Points on a hilly landscape, in no order, each with its height.
A ball rolls from a point to whichever of its 2 nearest points has the largest drop for the distance, and stops where none of them is lower. Distance is the straight distance between rows; heights are no part of it.
<1153> height 7.58: | 158 | 106 | 105 |  61 | 115 | 103 | 118 |  99 |  99 |  88 |  92 | 112 |  32 |  86 | 119 | 115 |  96 |  97 |  64 | 116 |  83 | 101 |  91 |  88 |  81 |  87 | 104 | 145 | 110 |  70 |
<496> height 2.62: |  88 |  93 | 111 |  86 | 132 |  97 |  79 | 139 |  67 | 102 |  71 |  75 | 127 |  76 |  97 | 107 | 129 |  62 |  85 | 125 |  81 | 113 | 114 | 103 |  95 |  82 |  64 | 113 | 137 |  86 |
<170> height 7.24: | 114 |  92 |  98 |  56 | 100 | 107 | 116 |  98 |  67 | 140 | 123 |  97 |  78 |  56 | 102 | 102 | 105 |  97 |  82 | 110 |  73 |  94 | 134 | 124 |  86 |  61 |  88 | 118 | 112 |  66 |
<134> height 1.00: |  79 |  47 | 130 | 156 |  81 |  92 | 105 |  93 |  77 |  87 | 109 | 154 | 114 |  90 |  99 | 126 |  93 | 134 | 124 |  89 | 143 |  78 | 111 | 103 |  86 | 108 | 104 |  89 |  98 | 130 |
<228> height 3.29: |  53 | 107 |  86 | 118 |  81 | 162 | 102 |  59 |  95 |  72 |  84 | 107 | 135 |  91 |  74 |  99 |  82 | 114 | 100 |  93 |  78 | 117 |  95 |  96 | 117 | 124 | 139 |  72 | 101 | 146 |
<212> height 5.47: | 105 | 111 |  97 |  95 |  98 |  83 |  86 | 122 | 101 |  97 |  90 | 107 | 112 | 116 | 107 | 123 | 107 |  90 |  70 |  83 | 118 | 115 | 105 |  88 |  81 | 113 | 100 | 112 |  73 |  51 |
<467> height 7.42: |  71 |  77 | 113 | 117 |  82 | 122 |  93 |  87 | 106 | 112 |  73 |  75 |  66 | 116 | 109 | 134 |  80 |  85 |  98 | 104 |  97 |  93 |  62 |  87 | 113 | 115 | 132 |  64 | 101 | 134 |
<230> height 8.02: |  94 |  77 | 115 |  57 | 124 |  83 | 108 |  92 |  83 |  61 |  78 | 148 | 135 |  85 |  96 |  92 | 105 |  81 |  99 |  79 | 126 | 145 | 112 | 102 | 119 | 102 | 111 |  91 | 109 | 149 |
<994> height 6.63: | 124 | 160 |  95 |  93 |  89 |  67 | 121 |  95 | 106 | 109 | 114 |  81 | 103 | 122 | 107 |  65 | 117 | 131 | 147 |  96 |  97 |  83 | 113 | 123 | 121 |  91 |  80 | 138 |  68 |  84 |
<833> height 4.64: | 126 |  95 | 128 | 133 | 101 |  80 |  82 | 100 | 133 |  91 |  96 |  93 |  70 |  90 | 101 | 122 | 101 | 109 |  51 | 123 | 106 | 110 |  82 |  75 |  95 | 134 |  94 | 106 | 109 |  98 |
<414> height 2.84: | 113 | 120 |  70 |  88 | 107 | 127 | 127 |  79 | 136 | 108 | 103 |  83 |  76 | 124 | 112 | 110 |  86 |  75 | 104 | 109 |  96 | 101 |  76 | 104 | 116 | 128 | 121 |  77 |  74 |  84 |
<570> height 5.18: | 146 | 123 |  79 |  36 | 152 | 115 | 142 | 103 |  91 |  82 |  33 |  90 |  58 | 124 | 122 | 105 |  89 |  81 | 107 | 114 | 106 | 103 |  72 | 118 |  83 |  97 |  96 | 122 | 124 |  75 |
<1094> height 3.87: |  48 |  66 | 109 | 117 |  96 | 102 | 102 |  91 |  86 |  90 | 134 | 106 | 102 |  59 |  97 | 104 |  90 | 109 |  98 |  94 | 111 | 120 |  94 |  86 |  92 | 121 | 117 |  74 | 140 | 123 |
<151> height 7.25: |  69 |  65 | 116 | 130 |  64 | 104 |  93 |  86 |  89 | 134 |  82 | 100 |  47 | 107 | 101 | 140 |  72 | 110 |  76 | 107 |  73 |  76 |  91 |  98 |  89 | 109 | 112 |  63 | 121 | 141 |
<933> height 4.10: |  60 |  83 | 101 | 115 | 107 |  88 | 108 | 105 |  95 |  85 | 107 |  82 | 106 |  88 | 119 |  97 | 108 |  75 | 102 | 114 |  98 | 124 |  84 |  85 |  93 | 112 | 106 |  92 | 134 | 103 |
<534> height 6.15: | 143 | 147 | 122 | 100 |  66 |  83 |  87 |  83 | 124 | 109 | 137 |  97 |  82 | 100 | 118 |  81 |  95 | 118 |  95 |  95 |  85 |  68 | 108 | 101 | 118 |  73 | 114 | 144 |  75 |  81 |
<231> height 3.03: | 109 | 111 | 105 | 120 | 100 |  69 |  87 | 145 |  84 | 113 | 106 |  97 |  84 |  86 | 109 | 108 | 117 |  96 |  74 | 108 | 111 | 103 | 100 |  71 |  80 | 121 |  59 | 143 | 124 |  90 |
<954> height 5.11: | 101 |  94 | 131 | 136 |  87 |  91 |  99 |  94 | 109 | 145 | 123 |  71 |  57 | 133 | 102 | 117 |  83 | 109 | 128 | 106 |  80 |  51 |  86 |  82 | 138 | 115 |  94 |  86 | 115 | 142 |
<419> height 2.27: |  82 |  80 | 140 | 135 |  82 |  83 |  85 | 123 |  88 |  82 |  47 |  93 |  73 |  87 | 112 | 121 | 111 |  87 |  62 | 104 | 106 | 112 |  68 |  92 |  99 | 157 | 101 |  91 |  96 | 107 |
<946> height 7.81: |  82 |  58 | 106 |  75 | 102 | 100 | 109 |  95 |  87 |  73 |  92 | 164 | 152 |  93 |  89 |  85 | 109 | 114 | 114 |  87 | 123 | 138 | 126 | 119 | 107 |  81 | 104 | 114 |  92 | 126 |
<232> height 5.54: | 164 | 135 |  70 |  52 | 150 | 118 | 116 | 112 |  91 |  81 |  41 |  96 |  89 | 131 | 104 | 103 | 101 |  81 |  89 | 114 |  75 | 115 | 103 | 108 |  77 |  78 |  79 | 143 | 104 |  78 |
<861> height 0.34: |  67 |  55 | 127 | 126 |  92 |  82 |  91 | 119 |  73 |  66 |  81 | 136 | 124 |  97 | 105 | 130 |  98 | 103 | 105 |  81 | 130 | 117 | 101 |  83 |  99 | 119 | 106 | 102 |  87 | 128 |
<131> height 3.61: |  60 |  90 |  88 | 118 |  98 | 127 | 104 |  83 |  90 |  97 | 144 | 108 | 109 |  64 |  84 |  67 | 112 | 114 | 100 | 114 |  86 | 121 |  92 | 103 | 107 | 114 |  99 |  69 | 106 | 112 |
<1020> height 7.08: | 110 | 100 |  82 |  75 | 107 | 122 | 106 | 123 |  70 | 144 |  89 |  75 | 120 |  91 |  93 |  82 | 124 |  80 | 118 | 105 |  79 | 106 | 148 | 128 |  92 |  32 |  65 | 129 |  75 |  89 |
<294> height 6.81: | 120 |  81 | 133 |  77 | 113 |  92 |  65 |  99 |  93 | 142 | 101 |  85 | 106 |  75 |  64 | 115 | 131 | 108 | 101 |  67 | 108 |  95 | 141 |  87 |  81 |  55 |  88 |  97 | 114 |  79 |
<248> height 3.74: |  99 | 102 | 123 | 137 |  67 | 105 |  79 |  76 | 128 | 125 | 100 | 104 |  84 | 139 |  88 | 147 |  82 | 112 |  75 |  92 |  98 |  81 | 104 |  99 | 112 | 106 | 108 |  94 |  76 | 107 |
<692> height 1.76: |  57 |  91 | 117 | 165 |  89 |  93 | 117 |  91 |  90 |  59 |  90 | 103 | 132 |  98 | 116 |  96 |  99 |  98 | 126 |  97 |  95 | 104 |  89 | 109 |  94 | 108 |  98 |  71 |  99 | 112 |
<420> height 4.34: |  87 | 107 |  95 |  98 | 114 |  96 | 134 | 108 | 107 |  88 |  92 |  66 |  82 | 106 | 138 |  82 |  94 |  67 | 127 | 123 |  88 | 104 |  66 |  92 | 115 | 114 | 109 |  93 | 130 | 109 |
<428> height 4.35: |  75 |  83 |  98 | 133 |  72 |  98 |  82 |  92 | 124 |  85 | 125 | 138 | 140 | 100 |  79 |  93 |  93 | 132 |  99 |  89 | 124 | 119 | 120 | 108 | 105 |  98 |  97 | 107 |  71 | 135 |
<503> height 6.34: | 116 | 133 |  53 |  57 | 156 | 105 |  96 | 105 | 108 | 113 |  92 |  74 | 111 | 122 |  84 | 112 | 119 |  72 | 107 | 126 | 108 | 118 | 111 |  95 |  72 | 101 |  84 | 111 | 124 |  96 |
<487> height 7.45: |  90 |  86 | 101 | 111 |  88 |  69 |  63 | 125 |  97 | 100 |  99 | 117 | 140 |  93 |  79 |  92 | 117 | 119 |  59 |  85 | 122 | 132 | 123 | 113 |  79 |  80 |  74 | 130 |  82 |  90 |
<714> height 7.44: | 168 | 120 | 111 |  55 |  97 |  84 |  90 | 113 | 105 | 109 | 102 | 108 |  46 |  76 | 103 | 108 |  92 | 121 |  82 |  96 |  75 |  76 | 120 |  74 |  79 |  82 | 104 | 145 | 127 |  76 |
<1133> height 3.10: |  83 |  94 | 103 |  97 | 112 | 118 |  77 | 111 | 100 |  87 |  75 |  90 |  72 |  76 | 105 | 119 |  90 |  87 |  59 | 126 | 126 | 130 |  64 |  81 |  83 | 154 | 127 |  97 | 126 | 106 |
<686> height 1.32: |  82 |  77 | 137 | 116 |  91 |  65 |  91 | 123 |  81 |  56 |  41 | 124 | 109 | 106 | 106 | 119 |  94 |  91 |  80 |  73 | 124 | 117 |  84 |  97 | 118 | 134 | 104 |  86 |  75 |  98 |
<525> height 2.25: | 109 | 132 |  55 |  61 | 130 | 143 | 122 |  84 | 105 | 115 | 115 |  95 |  91 | 119 | 115 |  99 |  80 |  81 |  89 | 125 | 102 | 113 |  90 | 116 |  95 | 118 | 123 | 108 |  86 |  70 |
<896> height 4.66: |  92 |  87 |  98 | 109 |  79 |  94 |  84 |  89 | 130 |  61 | 107 | 146 | 156 | 118 |  82 |  56 | 105 | 138 | 122 |  82 | 138 | 100 | 115 | 120 | 114 |  79 | 101 |  99 |  59 | 111 |
<1037> height 3.72: | 107 | 110 |  97 |  92 | 115 | 132 | 109 | 117 | 100 |  95 |  71 |  78 |  48 |  87 | 129 | 116 |  89 |  74 |  88 | 137 | 115 |  98 |  43 |  72 |  82 | 135 | 115 | 120 | 131 | 125 |
<1177> height 2.51: |  60 | 103 |  81 | 109 |  82 | 179 |  89 |  87 |  79 |  91 | 125 | 114 | 126 |  83 |  64 |  88 |  79 | 114 | 105 | 101 |  72 |  81 |  75 |  86 | 131 | 110 | 127 |  61 |  95 | 147 |
<951> height 2.16: |  70 |  91 |  75 | 129 |  83 |  90 | 124 | 100 |  99 |  57 |  81 | 115 | 157 | 110 | 104 |  71 |  83 |  92 | 132 |  79 |  96 | 113 |  95 | 119 | 112 | 113 |  86 |  53 | 112 | 105 |
<411> height 5.79: | 125 | 116 |  73 |  95 |  87 |  69 | 129 | 107 | 115 |  95 |  88 |  86 | 115 | 133 | 118 |  88 |  84 |  84 | 115 |  65 | 108 |  88 |  92 | 110 | 100 |  95 |  93 |  82 |  88 |  59 |
<512> height 4.05: |  93 | 102 | 118 | 148 |  73 |  96 |  59 |  80 | 113 | 110 | 113 | 130 | 117 | 120 |  81 | 127 |  83 | 139 |  75 |  83 | 141 |  78 | 120 | 104 | 106 | 101 | 102 | 108 |  72 | 120 |
<985> height 2.57: |  87 | 127 |  60 | 126 |  89 | 106 | 134 | 103 | 114 |  80 | 101 |  89 | 132 | 116 | 113 |  78 |  81 |  82 | 114 | 107 |  82 | 112 |  83 | 111 | 109 | 116 |  92 |  68 | 105 | 104 |
<89> height 7.05: |  65 |  59 | 114 | 126 | 104 | 104 | 115 | 100 |  81 | 108 | 138 | 116 |  79 |  91 | 103 |  96 | 112 |  98 | 143 |  86 |  97 |  63 |  75 |  99 | 119 | 112 | 109 |  57 |  84 | 110 |
<437> height 4.78: | 126 | 117 |  75 |  56 | 127 | 111 | 156 | 104 |  97 |  83 |  70 |  86 |  43 | 111 | 136 | 101 |  97 |  94 | 130 | 124 |  96 |  95 |  77 | 111 | 112 | 106 | 108 | 129 | 109 |  94 |
<983> height 7.54: |  88 |  77 |  88 |  81 | 105 | 100 |  83 | 113 | 100 |  97 |  83 | 121 | 155 | 111 |  73 | 101 | 114 | 108 |  84 |  81 | 120 | 140 | 134 | 122 |  75 |  70 |  87 | 100 |  68 |  76 |
<466> height 3.09: |  99 | 118 |  80 |  84 | 141 | 123 | 122 |  82 |  81 | 101 | 128 |  86 |  77 |  71 | 105 |  87 | 116 |  94 | 101 | 146 |  74 | 119 | 104 | 118 |  82 | 100 |  82 | 112 | 159 | 119 |
<904> height 4.31: | 127 |  95 | 125 |  87 | 117 |  75 |  88 | 109 | 113 |  83 |  79 |  95 |  62 |  92 | 110 | 115 | 128 |  81 |  62 | 102 | 105 | 105 |  79 |  88 |  95 | 136 |  96 | 101 | 118 |  66 |
<161> height 5.68: |  93 | 127 |  96 | 150 |  63 | 114 |  93 | 104 |  91 | 108 | 138 | 128 | 121 |  93 |  91 |  73 |  90 | 128 |  82 | 115 |  84 |  76 | 101 | 139 | 109 |  82 |  86 | 108 |  33 |  99 |
<516> height 5.58: |  77 | 137 | 112 | 165 |  61 | 123 |  88 |  83 |  92 | 110 | 110 | 121 | 101 | 124 |  87 |  97 |  92 | 121 |  79 | 122 |  67 |  72 |  94 | 131 | 116 |  92 |  73 |  89 |  61 | 118 |
<1168> height 7.99: |  93 |  63 | 112 |  74 |  96 |  88 |  92 | 104 | 115 |  65 |  54 | 119 | 100 | 120 | 113 | 113 |  61 |  85 |  97 |  60 | 122 |  99 |  92 |  92 | 135 | 120 | 143 |  70 |  89 | 115 |
<58> height 5.23: | 103 |  88 |  97 |  66 |  77 |  78 |  93 | 107 | 118 |  68 |  83 | 122 | 166 | 115 |  95 |  71 |  86 | 110 | 117 |  55 | 101 |  98 | 116 | 114 | 116 |  64 | 111 |  83 |  89 |  65 |
<500> height 6.12: | 116 | 146 |  47 |  87 | 133 | 118 | 122 | 101 | 100 |  87 |  98 |  70 |  93 | 116 | 109 |  98 | 109 |  96 | 106 | 141 |  97 | 137 |  96 |  88 |  68 | 113 |  93 | 143 | 113 | 118 |
<836> height 5.34: |  92 | 102 |  74 |  99 |  97 | 107 | 117 | 101 |  93 | 121 | 126 | 110 | 108 | 108 | 103 | 124 | 105 |  96 |  98 |  88 | 122 | 121 | 103 |  97 |  76 |  96 | 102 | 107 |  60 |  73 |
<855> height 6.82: | 139 | 148 | 101 |  68 | 101 |  69 | 117 | 105 |  89 | 119 |  75 |  74 | 107 | 108 |  97 |  88 | 128 | 131 | 165 |  86 |  92 |  85 | 144 | 112 |  99 |  63 |  81 | 149 |  96 |  83 |
<284> height 7.31: | 133 | 107 |  95 |  79 |  97 |  76 | 100 | 103 |  84 | 135 | 124 | 101 |  78 |  66 |  97 |  92 | 103 | 123 |  89 | 115 |  82 |  86 | 149 | 113 |  83 |  51 |  58 | 142 | 116 |  94 |
<77> height 5.26: |  76 | 111 |  81 | 150 |  63 | 144 | 107 |  73 |  99 |  87 | 115 |  84 | 114 |  79 |  99 |  98 |  85 | 111 |  65 | 126 |  63 | 125 | 107 | 110 | 102 | 126 | 110 |  93 |  88 | 118 |
<666> height 3.32: |  95 | 102 |  97 | 141 |  97 |  85 | 102 | 125 |  89 | 112 | 119 |  84 |  73 |  75 | 110 | 120 |  96 | 101 |  81 | 111 | 111 | 105 |  89 |  42 |  73 | 142 |  94 | 104 | 143 | 117 |
<1028> height 6.97: | 142 | 133 |  90 |  61 | 109 | 104 | 112 | 105 |  82 | 125 |  61 |  61 | 119 |  90 |  90 | 111 | 120 |  94 | 139 |  94 |  75 |  95 | 157 | 117 |  93 |  49 |  80 | 128 |  82 |  78 |
<706> height 1.38: |  60 |  81 | 126 | 169 |  72 | 101 | 103 |  79 |  84 |  91 | 117 | 127 | 120 |  74 |  90 | 110 |  99 | 139 | 106 | 102 |  98 |  91 | 102 | 106 |  93 | 107 |  96 |  75 |  99 | 127 |
<610> height 3.86: | 123 | 108 |  89 |  75 | 135 |  96 | 101 |  98 | 130 |  68 |  69 |  84 | 100 | 120 |  96 | 106 | 111 |  76 |  69 | 118 | 113 | 133 |  85 | 100 |  83 | 136 |  96 |  88 | 126 |  73 |
<569> height 7.33: | 138 | 108 | 103 |  39 |  84 |  91 | 106 |  90 |  95 | 137 | 129 | 100 |  58 |  71 | 114 | 104 | 103 | 101 | 100 |  89 |  76 |  87 | 117 |  93 |  91 |  85 | 117 | 124 | 114 |  69 |
<693> height 5.35: |  92 | 107 | 101 | 105 |  95 | 126 | 112 |  93 | 117 | 131 | 100 |  78 |  61 | 138 |  98 | 110 |  93 |  89 | 132 | 101 |  65 |  60 |  69 |  82 | 149 | 108 | 108 |  60 |  86 | 132 |
<179> height 7.97: |  93 |  81 |  87 |  75 |  98 | 107 |  89 |  89 | 120 |  99 | 133 | 100 |  98 |  85 | 105 |  77 |  98 |  96 |  66 | 118 |  82 | 120 | 111 | 122 | 124 |  84 | 108 | 114 | 114 |  85 |
<1015> height 2.81: |  81 | 110 |  78 |  89 | 137 | 117 | 106 | 110 |  69 |  99 |  84 |  64 | 122 |  85 | 113 |  87 | 123 |  63 |  97 | 143 |  69 | 121 | 105 | 124 |  73 |  83 |  78 | 114 | 155 | 100 |
<1097> height 8.27: |  71 |  88 |  90 | 137 |  84 | 111 |  92 | 131 | 112 |  92 | 125 | 127 | 148 | 104 |  86 |  49 | 104 | 121 | 153 |  97 | 117 |  83 |  84 |  88 | 104 |  69 |  83 | 102 |  76 | 127 |
<397> height 4.13: |  78 | 101 |  93 | 130 |  75 | 150 |  96 |  66 | 110 |  61 |  79 | 142 | 155 | 106 |  61 |  99 |  98 | 125 | 131 | 101 |  86 |  89 | 109 |  90 | 117 | 121 | 113 |  68 |  76 | 167 |
<223> height 8.26: |  98 |  79 | 124 |  79 |  95 |  84 | 104 |  89 |  91 |  55 |  75 | 152 | 129 | 104 | 108 | 109 |  70 |  86 |  97 |  72 | 112 | 121 | 109 |  98 | 149 | 102 | 129 | 100 |  72 | 135 |
<577> height 7.86: | 108 |  84 | 110 |  68 |  92 | 107 |  85 | 110 | 110 |  88 | 104 |  96 |  72 |  81 | 124 |  89 |  79 |  73 |  49 | 130 |  86 | 103 |  83 |  96 | 122 |  94 | 113 | 135 | 131 |  76 |
<78> height 5.80: |  97 |  86 | 121 |  49 |  87 |  95 |  92 |  88 | 102 |  92 | 105 | 102 | 102 |  95 | 110 |  89 |  94 |  90 | 102 |  61 |  91 |  95 | 104 | 102 | 104 |  85 | 154 |  78 |  90 |  56 |
<758> height 4.93: | 107 |  90 | 127 | 112 |  87 |  77 |  86 |  95 | 118 |  72 |  90 | 135 | 155 | 121 |  93 |  74 | 104 | 125 | 131 |  53 | 149 |  71 | 111 | 117 | 100 |  66 | 111 |  96 |  83 |  71 |
<1176> height 7.73: | 142 |  96 | 118 |  85 |  86 | 103 | 101 |  95 | 127 |  99 | 103 |  91 |  38 |  85 | 125 | 114 |  82 |  92 |  71 | 119 |  99 |  81 |  82 |  79 | 116 |  93 | 127 | 125 | 102 |  78 |
<9> height 3.00: |  84 | 119 |  46 | 110 |  99 | 111 | 100 | 102 | 117 |  72 |  91 |  75 | 160 | 121 |  97 |  66 |  91 |  85 | 103 |  97 | 113 | 147 | 106 |  98 |  79 | 119 |  99 |  77 | 122 | 107 |
<450> height 6.98: |  87 |  63 | 118 | 101 | 101 |  91 | 119 |  97 |  85 | 125 | 146 | 120 |  84 |  77 |  90 |  74 | 109 | 117 | 121 |  71 | 109 |  80 |  99 | 104 |  99 |  83 |  99 |  74 |  98 |  83 |
<967> height 3.41: |  90 | 113 |  72 |  87 | 125 |  83 |  96 | 103 | 124 |  76 |  71 |  90 | 140 | 122 |  89 | 104 |  97 |  83 |  83 |  88 | 126 | 145 | 105 |  95 |  80 | 126 |  94 |  70 | 127 |  89 |
<198> height 4.97: |  88 |  99 | 112 | 149 |  76 | 100 |  87 |  91 | 113 |  77 |  95 |  88 | 101 |  90 | 111 | 128 |  84 |  95 |  61 | 131 |  95 | 123 |  96 |  99 |  98 | 122 | 104 | 107 |  96 | 120 |
<557> height 4.65: | 120 |  85 | 120 | 121 | 109 |  71 | 118 | 103 | 134 |  93 |  71 |  61 |  60 | 124 | 132 |  96 |  98 |  74 | 117 | 115 | 106 |  82 |  64 |  89 | 118 | 115 | 105 |  86 | 112 | 106 |
<445> height 8.07: |  85 |  90 |  58 |  88 |  88 | 123 |  66 |  94 | 122 | 105 | 152 | 100 | 119 |  85 |  92 |  54 | 103 | 118 |  70 | 121 |  86 | 135 | 119 | 111 |  95 |  88 |  93 | 105 | 108 | 122 |
<720> height 3.02: |  77 |  97 |  95 | 124 |  86 | 149 |  89 | 102 |  95 | 117 | 132 | 124 | 110 |  95 |  54 | 109 | 101 | 121 | 124 | 102 |  80 |  57 |  69 |  64 | 130 | 107 | 107 |  55 |  85 | 144 |
<875> height 7.16: | 116 |  99 |  98 |  60 | 135 | 121 | 102 | 101 |  73 | 122 |  95 |  77 |  96 |  71 |  98 | 102 | 117 |  62 | 100 | 116 |  63 |  93 | 135 | 134 | 102 |  50 |  86 | 126 | 117 |  84 |
<1112> height 6.46: | 130 | 116 |  74 |  55 | 163 | 111 |  88 | 111 |  96 | 119 |  64 |  57 | 106 | 100 |  80 | 129 | 105 |  64 | 118 |  98 | 111 |  88 | 126 |  99 |  97 |  84 |  83 | 103 | 131 |  89 |
<106> height 4.32: | 125 | 116 |  88 |  85 | 136 | 111 | 142 | 102 |  94 |  71 |  69 |  96 |  39 | 108 | 129 | 117 |  97 | 105 | 121 | 136 |  99 | 114 |  54 |  80 |  92 | 115 | 101 | 141 | 127 | 130 |
<79> height 5.59: | 105 | 122 |  99 | 105 | 111 |  96 | 125 | 101 | 105 | 104 | 129 |  86 |  81 | 111 |  95 |  89 | 103 |  99 | 142 |  86 |  85 |  68 |  72 |  88 | 150 | 123 | 105 |  68 |  69 | 108 |
<792> height 2.82: | 112 | 118 | 113 |  97 | 117 |  67 |  80 | 150 |  84 | 100 |  79 |  88 | 109 |  95 | 100 | 102 | 141 |  76 |  97 | 113 |  93 |  99 | 111 |  93 |  84 |  90 |  53 | 147 | 115 |  68 |
<736> height 6.47: | 131 | 155 | 124 | 100 |  80 |  71 | 117 |  94 |  91 | 120 | 106 |  77 |  89 | 117 | 123 |  80 |  96 | 125 | 157 |  66 | 103 |  55 |  99 |  99 | 126 |  96 | 121 | 119 |  70 |  81 |
<735> height 8.22: |  83 | 100 |  87 | 138 |  70 |  98 |  77 | 108 | 110 | 122 | 147 | 110 | 122 |  96 |  84 |  45 | 110 | 131 | 126 | 107 | 123 | 100 |  96 | 109 |  80 |  69 |  62 | 108 |  79 | 126 |
<201> height 5.76: | 107 | 120 |  75 |  88 | 106 |  87 | 127 | 103 | 120 | 102 | 124 |  99 | 120 | 117 | 100 |  63 | 101 | 102 | 139 |  72 |  98 |  88 |  91 | 101 | 124 |  97 |  86 |  66 |  71 |  77 |
<235> height 6.69: | 127 |  78 | 129 |  60 | 125 |  61 |  77 |  99 | 101 | 121 |  95 |  71 |  89 | 102 |  90 | 111 | 135 |  91 |  96 |  64 | 110 |  92 | 115 |  79 |  91 |  94 | 104 |  83 | 127 |  71 |
<566> height 2.93: |  93 |  82 | 144 | 166 |  98 |  74 |  77 |  98 |  95 |  93 |  67 |  93 |  75 | 107 | 100 | 144 |  98 | 105 |  78 |  98 | 112 |  92 |  83 |  83 |  80 | 154 | 102 |  76 | 100 | 130 |
<959> height 6.30: | 149 | 156 | 139 |  93 |  74 |  66 | 103 |  91 |  97 | 116 | 112 |  84 |  60 | 102 | 130 |  99 | 104 | 138 | 125 |  96 |  98 |  70 | 116 |  89 | 110 |  92 | 119 | 153 |  97 |  87 |
<426> height 5.63: | 137 | 145 |  84 | 104 | 101 |  62 | 108 | 113 | 109 |  92 |  76 |  86 | 123 | 135 | 117 | 101 | 111 |  81 |  93 |  98 | 110 | 104 | 108 |  99 |  79 |  96 |  80 | 116 |  74 |  56 |
<840> height 7.65: |  79 |  67 |  91 |  71 | 101 | 119 | 119 |  93 |  87 |  88 | 102 | 140 | 146 | 100 |  93 |  89 | 103 | 103 |  95 |  86 | 106 | 126 | 124 | 134 | 100 |  83 | 112 |  87 |  70 |  70 |
<1127> height 3.39: |  83 |  98 |  95 | 122 |  86 | 129 |  98 |  87 | 113 | 116 | 129 | 119 |  95 | 111 |  80 | 124 |  88 | 113 | 108 |  89 |  95 |  74 |  88 |  92 | 119 | 110 | 114 |  75 |  60 | 112 |
<965> height 8.15: |  90 |  99 |  72 |  97 |  84 |  93 |  77 | 118 | 109 | 116 | 148 |  90 | 115 |  89 |  90 |  36 | 119 | 108 | 105 | 124 |  85 | 110 | 111 | 109 |  99 |  68 |  61 | 115 |  89 | 127 |
<700> height 3.45: | 104 |  75 | 118 | 156 | 102 |  69 |  91 | 106 |  92 | 130 | 119 |  87 |  61 | 103 | 100 | 137 |  78 | 114 |  83 |  99 | 117 |  85 | 106 |  69 |  71 | 158 | 102 |  73 | 123 | 125 |
<501> height 2.47: |  83 |  99 |  92 |  47 | 138 | 115 |  70 | 101 |  84 |  99 |  88 |  99 |  93 |  83 |  91 | 117 |  97 |  74 |  62 | 122 | 130 | 123 |  78 | 119 |  70 | 142 | 113 |  96 | 139 |  83 |
<574> height 5.55: | 102 |  89 |  95 |  34 | 105 | 107 |  84 |  94 | 105 |  97 |  85 |  91 | 145 | 102 |  92 |  81 |  97 |  84 |  94 |  65 |  86 | 105 | 126 | 124 | 113 |  66 | 123 |  79 | 110 |  57 |
<529> height 6.90: |  88 |  48 | 128 |  88 | 112 |  87 |  86 | 100 | 102 | 131 | 132 | 114 | 116 |  77 |  65 |  84 | 124 | 125 | 120 |  72 | 118 | 103 | 118 |  94 | 100 |  52 |  89 |  90 | 125 |  89 |
<563> height 1.95: | 101 |  99 |  83 |  46 | 139 | 126 | 101 |  77 |  90 | 123 | 111 |  93 |  87 |  94 |  94 | 115 | 103 |  77 |  71 | 120 | 113 | 118 | 106 | 129 |  77 |  98 | 112 | 102 | 110 |  60 |
<801> height 7.13: |  68 |  41 | 115 | 135 |  85 |  93 |  96 |  97 |  80 | 123 | 113 | 110 |  49 |  87 | 109 | 128 |  95 |  96 | 109 |  88 | 104 |  60 |  87 | 109 |  88 | 121 | 128 |  59 |  95 | 125 |
<260> height 4.92: | 117 |  83 | 133 | 128 |  93 |  69 |  83 | 105 | 118 | 118 | 112 |  77 |  64 | 120 | 117 | 119 |  92 |  99 |  99 |  98 | 107 |  69 |  80 |  76 | 124 | 108 | 112 | 101 | 101 | 107 |
<777> height 3.37: |  86 | 121 |  88 | 108 | 111 | 108 | 135 |  78 |  87 | 122 | 150 |  98 |  81 |  59 |  96 |  81 | 121 | 112 | 104 | 126 |  79 | 120 | 100 | 112 |  87 | 117 |  80 |  73 | 121 | 111 |
<543> height 5.84: | 144 | 127 |  63 |  79 | 152 | 113 | 110 | 105 |  98 |  81 |  82 | 103 |  77 | 114 |  96 |  99 | 113 | 103 |  90 | 135 |  75 | 134 | 105 | 103 |  80 |  83 |  79 | 157 | 123 | 115 |
<1057> height 5.10: |  98 | 108 | 128 | 143 |  78 | 106 |  92 | 100 | 100 | 101 | 108 | 129 | 136 | 130 |  99 |  98 |  94 | 123 | 126 |  66 | 152 |  47 |  95 | 104 | 102 |  67 | 108 | 106 |  57 |  85 |
<351> height 5.22: | 101 | 107 | 106 | 122 |  89 |  90 | 105 |  96 | 101 | 124 | 130 | 126 | 119 | 109 |  87 |  98 |  99 | 130 | 113 |  66 | 133 |  96 | 106 | 100 |  81 |  80 |  99 | 107 |  52 |  76 |
<573> height 6.57: | 113 |  93 | 103 |  57 | 152 |  86 |  73 | 123 | 100 | 106 |  76 |  70 |  87 | 102 |  90 | 115 | 133 |  60 | 102 |  94 | 110 |  97 | 100 |  77 |  99 | 104 |  83 |  96 | 140 |  83 |
<868> height 7.36: |  99 |  90 |  90 |  96 |  87 |  80 |  87 | 107 | 106 | 129 | 133 | 108 | 109 |  76 |  87 |  82 | 104 | 117 |  64 | 110 |  99 | 115 | 143 | 109 |  75 |  66 |  63 | 116 | 104 |  82 |
<528> height 6.00: | 116 | 110 | 111 |  83 |  77 |  96 |  94 |  90 | 114 | 108 | 117 |  91 |  94 | 101 | 115 |  99 |  94 |  93 | 103 |  76 |  80 |  79 |  92 |  95 | 122 |  88 | 128 | 118 |  65 |  65 |
<1063> height 5.44: |  76 | 122 | 105 | 166 |  59 | 127 | 121 |  77 |  86 | 117 | 109 |  94 |  84 |  89 |  98 | 110 |  85 | 111 |  90 | 129 |  56 |  85 | 104 | 106 |  96 | 118 |  84 |  87 |  96 | 131 |
<342> height 7.68: |  69 |  71 | 101 |  95 |  84 | 112 |  84 |  96 | 121 |  94 |  49 |  96 |  95 | 151 | 103 | 129 |  58 |  78 |  99 |  75 | 109 |  84 |  79 |  78 | 131 | 119 | 137 |  61 | 106 | 135 |

For each start below, name the point where the ball stops.
<198> => <861>
<503> => <563>
<983> => <1177>
<965> => <1177>
<534> => <1177>
<201> => <496>
<342> => <563>
<411> => <1177>
